Points on a hilly landscape, in no order, each with its height.
From any point a ball rolls to the lowest of the 2 points nearest to it. It stops when none of these is lower. Distance is the straight distance between rows; heights are no part of it.
Z245 (h 59.1): [144 120 103 132  90 135 124  96  88  96 116 156  94 116 180 134 163  79
 107 107]
Z480 (h 23.9): [168 104 114  97 149 142 110  95 208 100 116 123 126 145 154 132 155 154
 147 162]
Z132 (h 24.1): [175 122 110  98 113  87 197 152 199 108 133 181  81  57 137 146 116 168
 144 187]
Z734 (h 46.7): [139 123 147 104 149 152  98 103 177 123 116 125 114 144 173 131 170 135
 130 104]
Z697 (h 41.7): [151 121 165 108 112 104 175 133  96 178 150 131 101 110  90 166  24 123
 151 142]
Z774 (h 39.5): [150  91 128 127 137 156  99 105 191  64  97 144 119 133 158 118 220 166
 100 116]
Z767 (h 65.2): [110 141  78 119 137 137 100 137 109 123 149  93 108 159 143 126 157 132
 113 102]
Z550 (h 43.0): [147 110 153 117 148 157  94  98 190  93  94 140 118 127 174 130 200 150
 120 100]
Z259 (h 67.6): [110 119  92 106  96 103 149 126  68 135 132 136  99 146 166 172 112  29
 112 150]
Z944 (h 5.7): [110 166 165 114 167 154  90 137 158 170 125 103 134 153 127 120 158 161
 113  71]
Z898 (h 46.0): [162 107 149 164 155 116 193 112 107 200 114 153 163  96  94 111  65 130
 154 153]
Z886 (h 61.3): [145 112  74 138  95 136 111 113  91  90 141 146  90 125 156 140 162 102
 114 147]
Z153 (h 22.1): [101 126 161 146 112 135  99 130 135 149 118 107 166 105  89 126 125 176
 143  72]
Z488 (h 51.5): [141 137 117 151  96 131 105 148 137  65 141 140 116 126 117 114 146 139
 136 178]
Z414 (h 15.9): [143 138 130 111 167 168  90 152 210 119 145  91 113 177 121 118 153 164
 151 164]
Z26 (h 36.9): [111 141 152 151 148 145 107 122 204  70 127 130 140 121 132 126 187 188
 128 115]
Z92 (h 11.2): [105 149 182 117 150 154 114 122 152 171 123 106 159 145 125 106 135 144
 133  84]
Z170 (h 50.5): [122 155 122 147 105 134 102 157 146  82 151 118 129 140  95 113 125 156
 151 171]
Z389 (h 36.7): [165  97 112 121 132 169  93 120 173  65 102 130 108 141 150  94 217 159
  77 128]
Z280 (h 34.9): [102 151 147 164 138 137 111 143 187  73 138 118 161 117  95 112 168 202
 121 124]
Z529 (h 33.3): [107 149 135 153 148 138  98 147 161  91 136 114 149 134  89 111 159 211
 119  95]
Z682 (h 67.1): [ 86 130  87 107 104 104 142 139  75 146 143 123 116 166 147 162 109  45
 122 135]
Z526 (h 42.9): [154 113  99  77 185 118 182  98 155 173  90 129 146 153 198  99 136  57
 126 163]
Z428 (h 49.1): [138 136 125 113 112 109 156 125 113 182 167 119  98 133 101 182  26 112
 167 150]
Z375 (h 13.5): [ 85 101 103 134 174 123 145 157  60 189 121  91 180 164 101  97 132  95
  95 114]
Z885 (h 39.4): [144 126 162 137 128 116 180 124 110 199 121 139 152 110  98 114  51 108
 150 155]
Z411 (h 29.4): [154 101 101 120 130 146  97 109 172  81 123 124 117 141 152 119 169 144
 139 157]
Z271 (h 18.9): [130 138 129 125 159 122 168  95 113 157 116 137 155 141 167  93 115  68
 138 142]
Z233 (h 65.6): [141 136 168 164 133 129 165  80 118 108  86 191 166 104 160  79 161 107
 124 113]
Z250 (h 12.6): [ 78 129 126 114 186 132 141 160  95 198 127  89 175 183 113 100 136 100
  94 108]
Z735 (h 12.7): [125 160 139 119 177 168  93 150 197 139 158  92 119 170 110 139 143 174
 151 120]
Z621 (h 64.1): [110  95  66  82 114 150 126 123 109 121 112 105 106 161 193 145 178  65
  76 106]
Z166 (h 31.8): [109 139 114 144 131 135  87 142 126 115 135 101 146 129  82 116 136 195
 126  77]
Z116 (h 7.7): [140 151 139 130 141 116 183 101 119 166 112 150 153 127 148 101  93  90
 149 148]
Z589 (h 63.6): [120  90  45 100  97 138 121 117  95 101 129 118  97 151 175 154 162  74
  94 128]
Z191 (h 48.2): [133 132 111 158 106 127 102 121 125  77 145 149 112 121 131 132 155 139
 142 142]
Z590 (h 62.9): [117 111 124 146  91 112 104 144  50 145 134 128 113  97  86 136 113 121
 109  95]
Z354 (h 34.8): [155 141 168 120 114  96 173 114  85 147 120 178 117  97 135 127  85  94
 129 133]
Z667 (h 19.1): [165 110 126  88 158 160  98 124 221 107 122 100 120 167 134 115 153 158
 142 184]
Z372 (h 59.5): [127  81 219 161 111 123 149 168 101 157 102 128 141  51  84 157  80 145
 135 128]
Z685 (h 35.8): [ 90 136 121 114 127 127 129 135  89 178 141  92 157 157 117 121 106  84
 124 108]
Z319 (h 29.2): [148 123 170 132 105 115 175 126 122 195 124 131 127 109  96 147  32 127
 156 143]
Z450 (h 33.9): [156  95  87 110 126 154  91 124 154  74 117 113 101 156 153 101 199 146
  95 144]
Z521 (h 25.1): [179 119  82 103 117 108 133 105 164 113 125 159  99 102 157 150 106 129
 160 174]
Z468 (h 24.2): [112 113 141 157 103 126  89 142 104 138 119 111 152  90  76 133 117 173
 133  81]
Z577 (h 38.0): [147 143 119 141 118 129 129 129 181  89 143 142 125 132 126 141 106 151
 167 187]
Z432 (h 51.0): [132 122 145 150  94 109 116 122  83 116 154 159 108 105  96 154 116 142
 131 118]
Z597 (h 43.1): [141 152 137 144  95 128 140 162 184  82 143 132 117 131 101 138  81 153
 161 213]
Z426 (h 65.7): [111 140  81 127 111 121 101 132  89 132 169 106 107 147 119 154 111 107
 136 134]
Z407 (h 64.4): [ 90 128  86  96 127 148 136 148  92 132 111 105 115 169 186 130 166  73
  76  94]
Z920 (h 30.1): [117 137  95 166 126 117  89 151  96  96 130 109 134 121  83 107 128 197
 103  89]
Z695 (h 46.1): [129 159 154 125  68 130 112 169 193  60 128 114 120 124 109 133  95 139
 146 201]
Z869 (h 65.9): [124 151  87 128 152 144  89 153 133 102 148  96 108 165 127 103 158 159
 121 119]
Z523 (h 38.4): [ 99 141 133 112 122 122 141 119 105 182 145 102 148 152 117 141  65  80
 150 137]
Z928 (h 46.9): [157 119 140  94 179 139 165  89 155 156  89 134 140 145 200  93 152  77
 125 143]
Z558 (h 11.4): [ 92 142 141 106 181 139 115 163 109 200 117  70 163 166 102  96 120 121
  91  90]
Z873 (h 17.9): [103 136 175 137 125 146 123 113 164 160 119 109 164 123 101 127 102 160
 155  93]
Z179 (h 61.9): [128 101 161 149  92 114 102 160  53 144 121 131 121  72  75 141 111 138
 108  96]
Z930 (h 41.8): [125 137 102 155 116 147 102 126 117  67 127 142 110 124 140 107 189 173
 103  88]
Z856 (h 22.7): [130 140 149 132 114 115 150 105  91 151 127 145 142 122 130 119  96  78
 139 132]
Z923 (h 30.7): [183 122  75  76 109  94 148  95 160 147 111 162  92  96 172 138 104 107
 156 156]
Z978 (h 55.6): [110 144 176 135 131 142 115 104 161 115 110 135 154 122 136 124 157 156
 133  71]
Z789 (h 31.7): [ 96 100 109 136 209 125 170 113  85 194 150 117 175 176 128 121 141  85
 127 125]
Z383 (h 30.5): [153 136 130 113 119  77 214 142 196 102 146 183  76  37 135 159 119 174
 132 155]
Z785 (h 11.5): [102 174 130 105 182 139 106 163 119 179 100  95 120 184 145 126 147 114
  55  78]
Z743 (h 44.8): [152 115 179 104 109  90 173 127  66 143 138 165  97  95 111 146  70 101
 130 130]
Z554 (h 51.6): [137 131 154 113 155 149 140  98 137 131  97 133 144 148 189  89 164  87
 120 115]
Z727 (h 44.7): [125 145 135 156 124 129 137 118 176 108 147 146 134 112 104 160  99 176
 166 149]
Z41 (h 52.1): [121 164  99 147  98 125  90 181 113  75 145 105 125 146  82  91 121 159
 121 155]
Z602 (h 57.2): [146 115 119 122 100 140 135  85 104 107  88 156 119 116 195 112 164  66
 104 113]
Z551 (h 53.5): [126 152  93 149 103 116  97 163  82  97 163 121 108 144  77 116 125 147
 123 155]
Z525 (h 10.0): [ 95 165 137  99 177 141 101 156 127 188 123  75 137 177 122 116 129 126
  87  79]
Z820 (h 52.8): [154  78 198 106 112 100 172 137  65 134 140 143 105  81  91 149  59 129
 138 114]
Z664 (h 42.8): [118 141 126 106 119 108 165 123 111 196 147 112 131 146 126 160  35  75
 159 161]
Z804 (h 48.1): [116 160 151 134  92 137 109 166 196  51 127 106 143 124 118 112 130 157
 132 180]
Z968 (h 26.3): [116 105 135 174 104 112  84 175  94 127 113 109 138  59  64 148 116 190
 123  97]
Z398 (h 45.7): [144 135 152 137  94 108 133 107  93 112 133 169 102 102 130 155 110 114
 137 122]
Z296 (h 49.8): [125 135 126 118 147 153  97 116 165 115 138 113 120 149 148 131 159 146
 151 115]
Z852 (h 54.6): [119 128 114 159 103 117  95 146  88 113 161 134 109 116  72 137 124 159
 120 123]
Z825 (h 54.9): [136 141 123 132 116 121 128 124 121 148 176 124 104 134 100 169  66 130
 171 161]
Z723 (h 66.5): [ 86 132  79 114 103 107 122 149  62 145 169 114 108 154 117 173 100  72
 120 131]
Z680 (h 54.5): [133 127 146 118 122 153 129  91 129 114  93 136 128 129 190 101 174  89
 116  95]
Z95 (h 18.4): [184 122  97 106 115  90 169 129 183 108 120 184  87  76 146 147 110 147
 158 181]
Z377 (h 25.7): [139 126 120 133 198 129 182  85 116 171 126 149 161 152 168  98 140  82
 144 139]
Z53 (h 57.1): [140  78 199 126 106 115 139 153  76 152 126 126 116  75  78 164  65 134
 142 121]
Z357 (h 34.3): [ 87 131 115 119 139 121 154 132  85 167 137 114 164 173 136 118 114  61
 122 141]
Z601 (h 52.0): [110 114 171 181 115 111 129 143 151  79 148 141 148  69  60 160 122 191
 111 145]
Z231 (h 44.9): [124 134 118 165  97 126 101 121 100  83 139 160 117 110 124 133 160 153
 117 105]
Z56 (h 58.6): [113 144 200 144 134 135 140  96 169 112  91 155 165 112 156 102 165 145
 124  83]
Z717 (h 39.7): [160 124  86  75 150 109 180 107 142 173  94 138 140 129 195  99 110  57
 145 162]
Z194 (h 62.7): [152  90  42 123  92 142 110 116  92  80 139 132  83 139 157 141 163  88
  89 169]
Z16 (h 32.9): [ 92 107 101 138 171 118 182 116  76 172 139 137 174 178 140 120 136  59
 123 137]
Z616 (h 32.2): [172 127 108 129 113 111 134 129 160  89 137 150 101 119 135 147 104 142
 156 198]
Z366 (h 49.2): [112 132 150 172 111 124 124 130 156 101 150 139 146  98  74 156 112 181
 148 139]
Z131 (h 61.5): [123 137 195 160 130 138 150  89 146 103  78 170 173 108 162  80 183 125
 112  85]
Z691 (h 60.7): [125  93 191 164  99 122 111 162  87 152 104 123 145  56  78 139 102 147
 128 107]
Z763 (h 64.7): [ 91 139  88 105 131 140 117 142  99 143 134  98 111 162 161 131 152  94
  96  88]
Z196 (h 28.3): [123 119 105 175 116 114  80 168  85 107 115 108 136  94  65 125 123 209
 106  96]
Z93 (h 39.6): [121 132 129 151 134 145 100 126 163  66 126 140 125 126 140 108 198 181
 114 102]
Z186 (h 36.0): [167 133  88  71 117 103 168 102 147 168  98 143 118 109 189 121  98  70
 153 158]
Z658 (h 64.3): [111 133 123 131 100 115 105 128  81 156 148 115 128 127 103 148 102 106
 132 110]
Z51 (h 29.8): [119 115 115 129 224 129 179  92 109 183 139 137 168 175 161 120 151  80
 132 125]
Z510 (h 9.5): [115 165 155 118 170 158  88 145 179 165 143  93 128 164 107 135 140 179
 133  88]
Z90 (h 52.6): [115 141 137 143 130 143 107 108 155 104 138 130 136 128 132 135 149 164
 152  99]

Call two points neighbours if one is among the 2 nearest of the other. Go from one point of each pair to the other, from neighbour to neighbour, staying as low as possible. Name the highest point that can't be avoided.
Z319, Z521 => Z852
Z319, Z116 => Z428
Z170, Z944 => Z488

Where does a ball stop that starts at each point below?
Z426 => Z116
Z194 => Z521
Z852 => Z116
Z928 => Z521
Z231 => Z944
Z664 => Z116
Z53 => Z116
Z90 => Z944
Z166 => Z944
Z450 => Z944
Z804 => Z521
